Points, in no order, along strands that fork, close into loops and pass close to each other.
(in the rows, 128 means zero)
Two points are linked if the straight distance between their rows is under 133.
J262: [ 71 179 100  85 192  68 163 138 131 132 175 138 161 130 149 122 100 151
 100 138  90 116 135 116 155  60 141 154 108  81 146 138 127 108 182 127
 128 175  97  90 177 123 134 147 105 177 123 139]
J286: [113 150  74  95 139 131 149 141 132 116 114 120 173 133 173 107 113 149
  88 131 103 159 106 116 158  79 159 138 132 109 104 134 157 141 193  84
  96 129  77 108 178 131  82 139 108 131 105 101]
J345: [ 58 133  99 112 156  89 139 133 120  97 125  98 149 138 157  35 120 173
 124 139 136 183 111 164 106 125 155 177 115 115 107 170 131 104 142  98
 124  89  87 118 132  78 115 131 152 194 104 125]
J434: [109  65  57  78 108 105 115 112 114 132 117 111 172 114 199 166 147 159
  90 156 113 110 153 118 155  87 180  80 120  99 103 157 119  63 170 115
 128 125  52  97 141 173  97 177 134 152 120 151]
J175: [145  48  64  87  78 142 113 101 119 118 102 109 167 100 185 169 155 157
  93 158 122 105 138 115 140 103 181  73 135 115  84 137 129  79 159  94
 111 116  48 112 136 193  85 172 134 135 114 141]
J218: [ 71 171 133 101 196  97 156 156 144 112 163 132 107 139 128  42 103 166
 131 146  98 170 125 163  82 133 139 213 115 123 145 155 114 126 118 131
 143 101 144 143 120  54 156 116 165 218 114 135]
J75: [ 73  97 103  96 134  93 137 118 119 118 133  95 165 124 164 103 111 160
 121 163 137 129 140 149 131 109 184 104 114 113 111 140 110  78 139 109
 124 124  78  96 121 121 137 162 147 178 116 157]
J599: [142 147 118 153  96 158 126 124 110 145 101 161 113 114  84 142 157 133
 168  91 142 119 127 112 124 152  86 104 132 130 164 163 127  97 110 172
 128 124 147 140 121 108 121  85 143 107 132  98]
J454: [123  93 166 151 111 132 109 104  89 122 114 155  93  95 111 151 120  95
 168 127 147  96 131 124  97 161 110 137 103 116 167 116  71 121  54 183
 171  86 197 156 113 109 206  80 155 133 131 136]
J92: [179 145 188 184 113 163 128 148 150 152 149 108 112 144  66 166 114  90
 139 106 137 132 111 119 134 175  89 124 145 175 119 115 162 189 128 130
 121 170 176 152  67 159 118 131  85  77 125 146]
J245: [ 72 132  97 127 169  69 129 159 115 151 136  80 153 157 147  99 151 146
 108 116 149 180 143 168 134 123 167 113 124 121  97 200 166  73 163 114
 113 157  84  77 109 130  99 144 123 162 130 144]
J309: [ 93  99 125  89 111 106 120  95 104 100 117 155 140 103 160  96 100 155
 143 178 112  99 144 112  94  99 163 115 101 109 159 101  88  92 104 137
 134  91 112 120 152  90 178 125 171 185 100 124]
J6: [205 142  85 101  58 187 124 100 171 129  69 182 130 114 111 154 185 136
 136 118 114  97 124 114 133 102 105 102 135 121 131  55 159 145 145 124
  85 116 116 132 183 157  73 120 115  59 127  71]
J907: [ 84  69 145 144 169  51 108 120 109 142 152  54 147 146 167 144 123 109
 130 127 172 120 160 183 145 136 157 103  95 103  98 143  90  81  99 127
 176 138 133 112  79 158 168 170 112 148 161 209]
J748: [166  95 113 169  71 150 106  79 103 136  87 153 144 136 114 182 190 111
 146  80 144  92 129 104 154 153  75  59 115 132 117 155 140  81 139 145
 128 122 121 131 113 195  90 129  93  82 136 106]
J515: [101 150 145 137 166 115 129 152 100 153 160 156  80 126  99 135 126 125
 153 108 125 140 142 130 113 145 104 150 130 124 184 174  91 106  91 188
 172 136 176 139 120  78 177  97 164 142 157 127]
J972: [133 111 169 101 104 164 129 111 133  86 106 141 110  89 113 105 101 128
 155 197 132  81 119 122  59 149 165 134 118 139 140  39  87 163  70 106
 119 101 158 138 144 120 176 116 156 134 112 134]
J316: [175 140 155 157 110 148 121 119 124 153 118 171  78 127  72 195 141 101
 158  87 127  97 126 104 151 137  70 125 129 127 149  99  98 154 103 163
 152 129 177 154 148 132 156 105 117  67 176 119]
J360: [140 145 125 133 149 117 131 167 134 153 123  93 152 162 153 151 129 119
  88 110 135 164 131 136 170 114 165  94 140 148  77 168 183 132 179  91
  89 177  94  88 125 154  80 152  90 115 119 126]
J742: [125 148 119 178  96 151 122 122  97 143 105 145 133 124  88 116 165 137
 171  78 153 139 128 125 117 181  83 105 125 143 154 206 144  74 111 167
 125 122 143 135  82 125 108  88 145 126 113 107]
J29: [ 89 115 105  73 156  86 132 103 134 121 170 144 156 130 170 171 103 134
  89 159  87  70 152 101 165  48 154 126 103  77 135  98  89 112 162 127
 148 150  96  91 175 155 151 185 115 149 129 156]
J911: [ 94 136 142  73 140 115 142 107 126  94 143 164 132 117 143 107  83 153
 137 189  85  80 139 101  95  80 165 134  90 102 160  73  77 131 118 130
 144 107 125 121 173  97 191 128 157 181 106 133]
J166: [123 130  98 113 119 130 124 110 109 134 114 167 120 126 132 160 138 131
 129 114 123 106 142 104 149  97 113  97 138 111 165 135 118  99 142 158
 138 131 116 112 164 121 124 126 133 119 153  97]
J416: [100 139 138 129 138 147 136 145 136  84 126  89 134 116 131  38 111 147
 138 143 144 168 105 162  88 173 152 175 149 143 109 136 130 143 100 103
 116  93 130 146  95  96 125 120 157 173 101 131]
J459: [131  99 131 154 124 117 113 122 103 136 121 108 144 140 132 165 153 117
 125 101 151 126 137 129 160 136 131  72 133 135 101 175 139  85 138 124
 133 153 103 100 107 180 106 152 101 109 149 137]
J649: [168 163 161 117 113 183 147 159 156 125 123 153  85 101  60 130 113 130
 155 146 116 118 111 110  91 149 130 157 142 153 156  61 115 188  93 136
 109 131 173 170 150  96 149  95 137  87 136 127]
J855: [144  30 116 101  70 112  94  64 113 101 111 122 141  84 171 152 129 129
 116 198 134  69 140 112 110 103 168  96 105 116 113  63  86 109  96 109
 127  95  84 126 139 152 167 162 152 138 107 152]
J451: [ 87 143  85  98 164  83 135 129 115 148 146 144 150 143 161 148 123 141
  99 120 105 128 148 111 162  71 137 111 127  92 150 161 134  77 181 141
 135 159  97  83 167 136 114 150 114 149 143 120]
J931: [105 114 117  69 132 105 127  84 136 112 159 173 138 117 162 171 107 126
  97 180  79  52 150  82 147  42 142 135  97  79 147  67  79 131 149 139
 150 127 105 103 188 147 170 162 131 146 123 138]
J462: [165 133 185 185 157 115 110 140 128 162 154 111 107 163 106 188 129  84
 122  74 141 128 129 122 172 147  96 110 141 146 101 138 142 159 132 123
 146 181 156 128 103 171 131 155  68  79 175 151]
J371: [153  34  90 106  52 139 103  77 106 106  99 111 154  88 164 160 151 142
 118 175 141  81 130 116 123 122 159  83 124 123 100 102 114  85 123 101
 117 102  68 127 133 183 112 155 138 128 112 139]
J522: [179 120  89 118  55 175 115  88 139 126  78 179 125 109 111 160 187 132
 152 113 136  80 130 110 127 116  94  86 130 123 145  89 138 107 130 151
 108 108 121 131 166 152  93 107 128  77 131  80]
J380: [152 128 121  78  97 166 133  90 150  92 113 165 119 100 126 134 117 134
 116 201 102  67 128  96 102  80 163 139 114 117 125  16 106 173 128  87
 102 115 110 116 201 141 138 149 145 106 127 119]
J948: [137 182 125 148 144 144 135 180 131 137 142 138  97 132  99  71 129 151
 137  96 120 199 115 148 111 166 101 193 144 152 143 183 163 149 119 140
 107 117 147 174 102  67 107  79 167 137 110 112]
J611: [123 123 176 150 190 111 142 155 160 140 185  68 122 149 122 131 105  87
 119 127 160 128 127 159 130 147 147 129 145 152 106 120 113 162 117 133
 159 179 168 109  72 141 156 168  99 128 161 186]
J923: [114  78 103 100 146  85 102  94 126 137 154 136 136 143 182 207 129 113
  84 131 104  71 164 104 185  62 146 117 114  82 106 110  91 107 146 113
 160 141  99 100 166 173 135 190 110 122 165 158]
J388: [179 173 165 133 105 189 146 177 163 121 124 130 100 105  69 100 109 130
 149 132 119 144 100 122  92 165 126 171 152 166 136  69 150 213 101 119
  93 130 174 183 123  98 124  92 131  87 111 135]
J104: [ 97 138 118 150 171  73 105 136  85 169 140 144 114 155 140 153 151 121
 134  77 135 138 161 123 155 106 102  99 131 105 156 190 122  71 133 170
 166 155 126  94 139 127 137 138 122 123 179 126]
J406: [132 192 111 134 154 123 136 179 133 150 125 142 113 148 123  85 111 156
 122  98 105 209 114 130 136 122  91 188 134 139 144 175 174 167 156 126
 106 123 125 161 147  56  94  84 140 124 109 105]
J813: [170  61 115 106  69 151 102  65 146 102 119 144 120 108 131 188 148 103
 109 179 127  64 137 107 141 100 141 114 125 124  93  50 100 143 120  91
 128 127  98 120 169 188 125 160 126  89 146 122]
J527: [115 151 110 103 118 147 144 126 116 119 119 168 116 112 114 122 115 146
 139 140 109 110 130 104 117 104 128 126 132 118 163 114 117 120 132 146
 125 119 132 127 171  91 139 111 146 136 138  99]
J869: [148  97 177 155  92 179 132 111 146  97 126  90 140 105  82 130  98 103
 141 169 154 100  94 137  87 185 136 137 138 169 102  66 115 162  97 103
 125 130 165 138  81 173 138 143  97 118 117 150]
J2: [ 76 147 109 119 187  64 122 144 108 156 155 128 130 152 144 148 130 129
 119 109 124 141 158 129 150  87 131 115 124 100 148 167 125  79 153 150
 155 172 117  84 148 122 136 154 116 144 163 136]
J315: [202 158  77 104  76 179 131 130 172 144  64 169 150 136 143 140 170 137
 111 104 106 130 111 115 150  91 105  98 138 122 123  74 185 167 167 108
  71 117 102 135 184 145  54 112 103  59 104  61]
J383: [103  60 127 145 134  58  95 102  82 141 132 100 138 133 180 168 131 113
 122 111 152 105 165 144 165 116 139  92 101  92 110 148  97  71 111 130
 169 123 113 113 113 163 161 157 119 133 169 176]
J800: [ 93 101 150 179 128 102 107 113  84 139 136 101 130 128 121 125 139 109
 155 102 167 133 139 148 117 183 104 116 120 126 146 188 109  70  96 172
 172 119 155 119  64 150 158 118 138 143 140 152]
J932: [ 67 160 131 109 185  87 146 148 126 136 167 135 107 137 116  81 109 152
 138 139 118 157 143 157  97 129 135 173 123 121 162 165 111 101 118 155
 152 129 146 116 115  65 162 119 166 199 135 135]
J937: [168 100 159 176  85 139 112  81 108 135 112 150  96 127  93 192 137  87
 149  95 141  77 132 117 151 153  72 131 112 118 121  91  99 139 101 138
 161 107 173 153 132 169 163 106 104  81 181 124]
J906: [ 93 137 151 122 172  95 132 135 107 144 161 149  96 133 119 148 105 121
 142 126 121 120 148 125 127 108 116 137 126 112 172 138  85 117 108 171
 176 136 165 119 139  88 188 126 145 141 168 141]
J312: [135 170 115 176 110 149 129 148 110 155 105 141 131 135 101  93 168 144
 151  70 142 176 124 131 131 173  85 115 130 141 137 218 182  99 134 144
  98 132 121 138  82 112  82  88 141 124 102  96]
J700: [151 163 162 153 155 112 128 179 139 171 143  89 129 168 126 139 126 106
 107 102 146 176 133 138 155 140 137 105 149 159  99 175 191 145 159 111
 100 191 123 108  96 138  93 137  97 111 117 138]
J603: [167 156 168 145 124 163 137 149 140 147 136 154  82 120  61 166 122 113
 153 116 126 120 116 111 124 147  95 134 145 148 155  99 111 174 104 160
 131 145 175 157 126 112 152 108 125  83 158 128]
J448: [ 86 125 185  90 187 114 146 138 159 109 166 128 115 131 139  93  80 125
 149 186 114 108 143 141  80 124 165 145 108 134 150  85  63 148  76 143
 167 116 170 134 109  83 215 134 158 191 116 160]
J606: [108  86 187 153 144 131 129 116 135 117 152  92 126 112 124 123  96  91
 145 153 157 106 121 154 101 181 127 140 127 140 129 104  83 138  75 152
 173 113 184 137  67 148 184 131 125 147 139 167]
J581: [154 165  82 125 118 131 129 165 150 117  81 127 172 148 175 105 130 142
 105 112 115 195  92 108 162  83  96 145 127 134 116 136 185 191 185  78
  97 106  94 151 192  91  54 101 101  79  76  73]
J853: [126  99 178 120 125 124 119 103 111 113 125 171  82 105 119 154 103  97
 157 158 125  86 134 116  94 126 134 136  99 116 161  69  58 153  64 159
 166  95 182 148 144  99 217  98 156 133 143 137]
J743: [ 92  93 115 107 149  93 130 123 125 126 145  95 156 134 159 153 115 134
 108 146 137 115 145 138 148  97 178  96 124 116 103 134 110  92 145 109
 131 151  91  88 127 145 133 179 124 147 143 162]
J803: [111 164 110 103 130 151 143 143 121  83  97 151 128 107 127  58 115 170
 145 141 104 147 104 114  86 119 138 177 125 118 144 111 129 154 122 100
 117  80 126 157 180  64 124  98 147 143 109 103]
J821: [ 78  78 139 129 120  88 116 105 110 118 125  92 147 109 148  90 114 135
 149 162 163 129 143 162 101 159 155 110 118 126 137 153  97  68  86 145
 144 106 118 120  79 118 160 128 159 187 111 156]
J868: [133 154  82 102 150 114 142 166 136 147 107 104 177 159 189 148 126 128
  67 116 106 175 124 125 183  85 169 112 134 127  78 166 185 139 209  75
  84 156  79  92 165 153  63 146  92 120 100 108]
J230: [182  78 132 135  77 166 117  88 153 105 121 116 137 117 100 192 143  97
 111 157 139  81 115 119 147 126 139 102 137 150  65  66 128 157 132  70
 106 150 103 118 139 205 104 160  91  76 141 127]
J78: [144 178 134 169 150 143 134 183 137 133 169 110 102 131  98  61 134 132
 133 100 131 199 116 172  96 203 100 196 148 169 134 185 171 149 111 149
 112 120 166 181  60  99 110  87 173 152  96 128]
J918: [138  52 107 121 140  89  89  97 123 136 145 112 136 147 184 225 142 104
  79 112 113  73 172 123 200  93 153 108 122  90  59 120 103 111 134  85
 157 139  97 118 153 205 135 187  96 107 182 174]
J139: [149 168 100 150 103 155 135 142 121 152  85 152 137 136 118 107 163 149
 144  75 134 161 122 121 148 140  94  98 138 136 134 180 177 111 146 134
  93 130 110 136 123 114  77  90 126 106 108  80]
J21: [109 175 139 125 180 113 153 171 147 147 162 107 114 146 120  89  96 139
 112 123 123 181 126 142 125 123 137 171 148 141 132 151 154 154 150 128
 118 155 137 124 119  76 127 121 134 150 132 135]
J283: [132 175 100 120 143 124 138 163 145 103 107 126 157 140 155  87 105 144
 106 128 106 196  91 108 144  88 104 180 128 127 123 130 167 196 177  85
 103 110 104 148 190  69  83 104 111 105  86  96]
J338: [120 177 125 118 171 116 136 175 152  88 132 123 128 136 139  63  91 149
 114 137  98 210  85 120 109 105 105 225 123 143 124 139 151 211 156  91
 120 104 124 171 174  38 104 103 128 131  80 122]
J995: [128 121 123 117 110 150 138 122 127 113 120 120 137 121 122 132 115 133
 117 141 140 119 117 122 137 116 153 105 146 132 111 110 130 128 137 107
 108 138 105 110 138 136 115 143 123 121 136 120]
J174: [108 172 121 110 162 133 139 161 137  72 117 138 119 121 127  46 108 166
 135 139  98 186  93 125  87 126 122 216 124 133 137 130 131 180 121  95
 121  82 134 169 167  45 120 103 148 148  97 113]
J640: [171 169 108 136 104 145 133 169 146 152  80 122 155 161 163 126 137 129
 107  98 124 183 113 118 176 110 111  98 136 144 101 150 201 170 179  83
  76 132  96 139 152 125  52 109  98  84  87  81]
J671: [164 157  69 127  93 159 131 134 137 158  65 167 159 152 155 128 186 149
 127  69 117 154 125 118 158 115  96  66 131 128 136 165 185 112 169 130
  82 126  93 134 147 139  48 102 108  95 107  57]
J321: [187  84  77 117  59 176 111  87 137 127  77 149 155 126 146 178 201 134
 111 111 122  98 128 118 152 116 120  55 137 129  96 127 159 104 157 109
  96 128  83 129 138 212  49 145 103  83 113  92]
J769: [ 91 167 130 129 178 106 140 162 112 159 166 147  84 134  98 102 129 145
 139 111 117 167 143 150 100 146 111 170 135 130 177 193 119  98 109 176
 153 138 160 132 110  62 157 101 172 171 145 124]
J764: [129 116 190 115 136 160 139 128 143 103 136 141  92 101 104 120  97 105
 153 181 129  92 119 125  68 158 146 144 123 143 149  60  67 173  63 135
 146 110 184 150 122 113 197 115 147 138 131 148]
J162: [ 87 126 129 155 160  88 124 152 119 149 148  69 145 155 123  96 154 126
 122 112 167 175 137 174 119 162 155 116 132 138 103 204 163  82 134 133
 131 156 110  88  65 142 111 141 126 156 129 154]
J971: [161  99 143 167 103 114 100  76  88 155 113 160  89 138 132 194 143  93
 137  69 136  70 155 120 180 130  80 118 114  95 121 113  99 116 107 147
 168 109 159 145 147 169 163 106 111  95 197 122]
J939: [ 78  87 168 136 158  99 122 116 127 120 151  93 130 115 142  98 107 111
 153 155 160 126 141 168  96 171 139 131 122 129 147 138  84 100  70 164
 169 105 163 129  65 120 189 127 155 180 121 167]
J274: [ 89  91  60  83 121 105 137 123 111 116 117 101 180 114 189 109 128 170
 100 153 116 137 132 133 145  93 189 103 114 104  98 153 127  71 170  97
 113 114  49  97 146 145 101 161 143 166 111 139]
J246: [ 81 165 123 120 193  95 145 165 148 100 159 107 109 146 134  33 116 157
 116 130 124 205 111 177  87 146 131 225 132 136 119 169 135 149 125 120
 130  89 132 144 106  55 125 119 163 197 106 134]
J659: [110  55 126 105  97  95 103  79 105 107 120 126 143  98 171 135 111 133
 127 179 135  87 147 118 113 102 161  91 102 112 136  93  81  93  97 137
 138  95  95 122 129 117 177 147 155 161 110 148]
J740: [131  90 151 132  89 156 128 104 127  98 119 103 137 102 108 130 108 119
 136 165 154  96 111 132 108 148 149 113 135 147 114  83 108 132 101 105
 118 122 126 123 118 153 140 140 125 124 129 136]
J381: [ 65 165 100  98 169  86 159 132 121 110 141 132 147 131 147  64 102 173
 118 140 100 153 120 136 121  93 140 177 109  99 136 156 130 107 165 114
 127 118  97 114 162  81 129 123 135 191 113 121]
J877: [133 153 153 148 165 116 144 178 158 143 165  52 137 156 134  72 114 111
 104 124 156 190 117 174 124 166 160 159 153 165  86 159 180 170 145 101
 110 155 134 121  66 114 105 133 125 149 106 157]
J223: [157 145 178 162 167 118 120 147 133 164 162 130  84 153  99 185 112  95
 124  87 133 122 131 113 162 128  96 126 150 141 130 116 120 171 124 144
 153 176 164 132 128 136 151 143  93  79 185 146]
J50: [168 124 180 165  96 176 134 128 154 123 131 106 122 124  67 152 111  99
 137 133 143 114 101 121 120 165 110 130 146 168 110  84 136 176 116 114
 117 151 163 141  88 160 128 133  93  88 131 138]
J498: [122 149 139 166 146 143 139 161 141 105 164  79 131 128 109  44 129 118
 133 125 147 184 111 183  81 222 126 187 154 167 121 163 156 133 106 143
 124 105 167 159  35 134 118 112 157 175  92 136]
J765: [126 142 150 178 163 141 137 161 138 131 191  97 117 125  92  88 129  97
 146 126 143 163 124 168  87 223 106 170 144 166 155 168 135 127  94 181
 155 128 200 154  29 145 146 117 156 160 115 151]
J815: [103 106 150 163 118 124 111 113  88 129 127 137 111 103 113 129 132 107
 166 117 157 124 135 139  99 181 104 134 115 127 174 167  89  86  67 189
 169  97 184 142  83 113 182  86 161 152 123 135]
J170: [135 101 157  94 107 153 130  92 142  86 119 143 115  99 128 125  99 127
 136 208 119  65 128 112  81 109 173 125 107 132 120  21  81 166  91  92
 119 109 127 119 165 130 173 145 151 128 119 138]
J95: [ 61 186 116  94 202  64 170 151 136 137 176 130 139 142 134  84  93 163
 111 136  95 148 130 138 127  85 131 185 106  96 147 152 132 116 170 127
 131 156 116 106 156  83 144 127 125 196 122 140]
J440: [134 109 117 157  82 152 124 114  99 124  95 110 160 126 116 127 157 135
 140 107 152 135 115 129 136 162 128  75 133 144 109 175 160  82 140 119
 107 128 100 117  89 175  86 125 110 119 109 118]
J163: [100 121 149 126 177  96 134 146 143 139 167  80 138 153 136 146 109 111
 109 129 152 133 139 149 144 116 166 114 137 135 102 134 119 131 137 114
 136 179 126  88 108 134 139 175 104 133 157 169]
J797: [133 165 144 144 143 132 140 176 146 131 139  86 129 148 129  77 109 132
 113 115 144 192 110 149 135 146 138 160 150 154 101 153 175 171 150  99
  97 141 123 137 103  95  99 112 128 132 104 128]
J148: [ 96 136 136 136 138 130 139 142 124 117 136  96 133 123 118  71 121 139
 135 130 154 157 121 157 109 164 145 141 145 141 126 160 132 107 113 130
 123 124 128 122  88 107 128 121 150 166 120 132]
J597: [105 153 170  92 167 152 159 153 161  96 154 122 111 121 125  65  80 142
 140 177 109 124 119 135  73 141 171 167 130 144 136  78  89 177  97 110
 132 114 158 142 124  82 175 129 153 173 117 147]
J240: [107  73 142 143 120  88 102  90  87 129 126 133 114 118 155 161 116 109
 133 121 145  93 151 127 148 116 122 107 110  99 140 121  82  93  96 149
 172 106 137 124 126 133 181 129 135 134 162 147]
J685: [169  77 121 153  92 134  98  79 115 131 110 146 125 144 133 209 173 100
 119  96 132  84 141 108 182 126  97  80 128 121  93 131 122 107 136 121
 142 133 110 130 142 211 104 145  88  81 166 115]
J889: [113 195 108 115 173 108 150 165 130 156 144 142 118 142 122 103  97 152
 113 113  95 180 121 119 144 101 110 171 133 124 152 161 163 144 171 134
 113 154 121 128 158  72 113 104 123 142 125 107]
J955: [133 167  87  98 113 161 145 134 124 107  88 165 132 109 124  89 126 166
 140 128  98 131 108 103 114  99 124 152 129 112 153  99 146 145 144 120
 105  95 119 145 197  85 110  95 138 117 120  82]
J19: [173  67 112 129  68 140  95  60 126 119 108 157 113 121 132 200 168  99
 119 127 132  67 145 109 162 112 105 101 125 111 109  86 107 119 126 121
 142 117 114 133 160 192 116 139 117  80 165 109]
J329: [192  84 107 135  49 181 117  91 143 108  86 125 157 116 109 179 174 116
 122 136 130  94 108 119 145 134 129  77 132 147  71  92 160 127 147  80
  88 137  91 125 124 216  67 149  90  78 111 111]
J56: [105 142 145 159 178  96 133 170 147 148 172  48 132 157 122  77 141 109
 116 121 163 179 132 183 112 177 153 143 146 152 100 183 171 121 132 135
 128 162 137 108  44 136 113 137 127 164 120 160]
J565: [144 161 173 158 172 124 129 169 138 169 175 116  89 149  91 144 112 107
 129  96 134 156 132 128 138 148 106 136 159 155 145 148 138 162 123 157
 145 181 168 132  95 114 143 130 120 108 157 152]
J46: [156 133  88  65  91 155 118  75 140 117 108 204 114 110 134 163 148 127
 117 170  89  64 147  82 120  63 119 128 118  85 172  53 109 137 149 154
 133 111 126 123 215 138 126 126 139 108 138  94]
J732: [130 100 194 150 156 143 143 129 162 120 171  82 119 124 111 135  91  87
 130 152 154 102 110 149 110 172 136 143 142 155 111  89  92 176  93 131
 164 144 183 131  73 151 174 152 105 131 154 172]
J222: [113 107 135 158  91 145 128 122 105 111 108  87 159 116 111  90 130 134
 148 129 162 142 110 148 112 181 140 115 141 148 113 165 143  90 118 120
 115 115 118 122  72 155 108 123 130 144 106 132]
J499: [139 101 164 180 139 110 109 121 106 139 141  93 134 154 122 180 136  97
 124  91 153 115 132 135 161 151 117  98 131 139  90 156 132 115 126 119
 154 159 138 113  92 190 129 159  73  99 170 158]
J336: [113 131 151 187 132 141 124 134 110 133 155  99 129 127  93 109 134 108
 155 107 155 151 125 153  95 211  95 146 135 153 149 179 129 100  98 172
 160 124 181 139  38 150 142 114 141 142 119 145]
J967: [132  88  99  71  94 117 103  59 114 113 122 188 120 103 170 163 135 127
 108 178  91  57 156  78 123  52 136 118  97  79 168  66  88 119 139 154
 149 102 110 121 189 134 156 137 152 137 120 117]
J431: [125 160 117 161 155 110 115 139  92 177 126 160 108 148 113 153 161 128
 148  67 133 147 146 112 152 129  78  95 136 127 167 203 139  84 131 178
 145 157 133 111 128 114 122 113 127 109 161 102]
J114: [176 148  87  68  85 177 129  87 160 109  94 189 115  99 125 140 149 141
 119 179  93  74 130  92 109  70 134 144 121 100 150  21 129 162 145 118
 101 112 120 121 220 142 104 131 134  83 131  89]
J824: [186 160  74 118  85 162 133 144 158 151  60 158 165 155 170 136 172 140
 108  87 112 160 115 118 172 101 101  80 135 128 116 128 195 153 179 102
  72 119  91 139 166 148  40 109  99  74  89  60]
J471: [127  98 142 137 130  98 109  90  97 142 131 160  90 133 151 189 120 101
 123 104 127  75 154 114 172  97 106 121 114  91 137 101  82 125 111 149
 175 114 148 130 159 136 182 129 125 111 192 131]
J772: [ 75 153 116 124 181  92 142 156 144 109 145  82 137 152 148  40 120 151
 109 130 139 206 108 171 109 132 151 194 131 130  98 169 149 139 149  96
 121 107 105 124 110  74 111 130 144 181 107 134]
J314: [ 87 117 171 113 169  97 137 124 128 124 163 135 107 129 139 137  88 118
 138 154 122 102 145 132 120 100 142 131 112 111 153  95  67 138  99 151
 174 128 160 119 132  96 207 140 142 156 152 156]
J418: [156 140 102 135  90 156 121 110 121 140  95 175 117 124 105 163 166 132
 152  94 137 104 131 104 145 120  85  88 138 125 158 133 133 101 131 163
 123 124 128 132 150 128 109 106 129  91 143  85]
J621: [163  71  58  83  70 166 104  91 136 131  88 146 151 120 179 177 183 146
  92 134 116  97 138 107 148  95 146  75 143 111 109 126 143  93 166 116
 109 124  68 119 154 202  60 155 123 106 121 101]
J898: [108 161 130  86 145 131 160 125 135 110 144 159 128 117 126 126  85 143
 120 165  90 100 125  95 121  81 144 144 120 107 155  86 108 148 150 124
 126 133 124 118 187  99 154 133 131 148 130 119]
J421: [112 171 153 101 184 139 162 178 159 114 172 126  93 127 114  56  91 146
 133 151 100 166 118 150  78 149 151 204 138 149 144 125 113 175 104 133
 134 117 166 163 114  61 158 115 162 178 121 143]
J138: [170 177 124 146  85 188 134 165 140 121  86 150 125 102  73  89 154 156
 177  95 122 146 102 126  99 165  99 161 133 144 142 115 162 157 101 129
  88  94 153 183 130  85 101  71 142  85  94 103]
J13: [189 163 149 149  66 194 132 153 157 121  86 134 130  99  62 104 145 137
 166 115 127 128  95 124  96 165 104 149 137 155 126  66 173 183 107 109
  78 111 159 169 125 125  99  91 118  59  92 115]
J299: [180 170 186 176 132 137 126 176 150 184 154 102 114 169 100 151 117  96
 121  97 139 162 129 126 155 164  97 109 150 178 114 157 194 182 148 124
  96 193 151 140  76 141  95 129  93  88 108 150]
J686: [145 139  87 102 115 152 139 129 139 127 106 138 148 135 146 149 129 135
  94 128 111 128 120 105 162  88 149 103 146 118 115 114 156 134 172 105
  94 141  88 107 166 148  83 146 109 106 128  92]
J346: [107  49 141 131  92 101 104  85  96 108 112  98 148  91 156 128 113 124
 140 169 158 102 133 140 111 147 155  93 112 128 128 121  90  81  83 135
 139  96 110 126  93 138 166 142 146 162 108 156]
J843: [177 145 134 170  84 161 127 119 127 152  91 156 140 142  92 165 177 114
 149  72 133 121 115 107 151 156  74  65 127 145 124 154 170 119 141 135
  98 146 127 137 103 162  82 118  90  76 115 104]
J152: [172 169 150 188 113 151 122 138 126 179 117 160 110 143  69 173 162 110
 162  57 127 136 127 107 148 166  53  94 130 148 150 168 154 135 125 166
 118 153 159 152  98 133 109 107 106  72 130 119]

A tip is a point with one link. Name the tips that can be reached along the links from each point below, in the order of the rows.
J772 -> J431
J114 -> J245, J918
J659 -> J152
J937 -> J907, J138
J499 -> J416, J565

A piece is two or more points that can be reached from each other along the links. Count, over all rows, the pieces, the separate loops (a circle has one, a figure eight two, a Y none), the forks (points with three links) and the tips (points with one).
pieces -> 6
loops -> 5
forks -> 6
tips -> 8

How many points has the smallest loop of links through each point below? Write - if it is on no loop.
J338 -> 14
J740 -> 11
J274 -> 15
J218 -> 9
J742 -> 10
J971 -> -
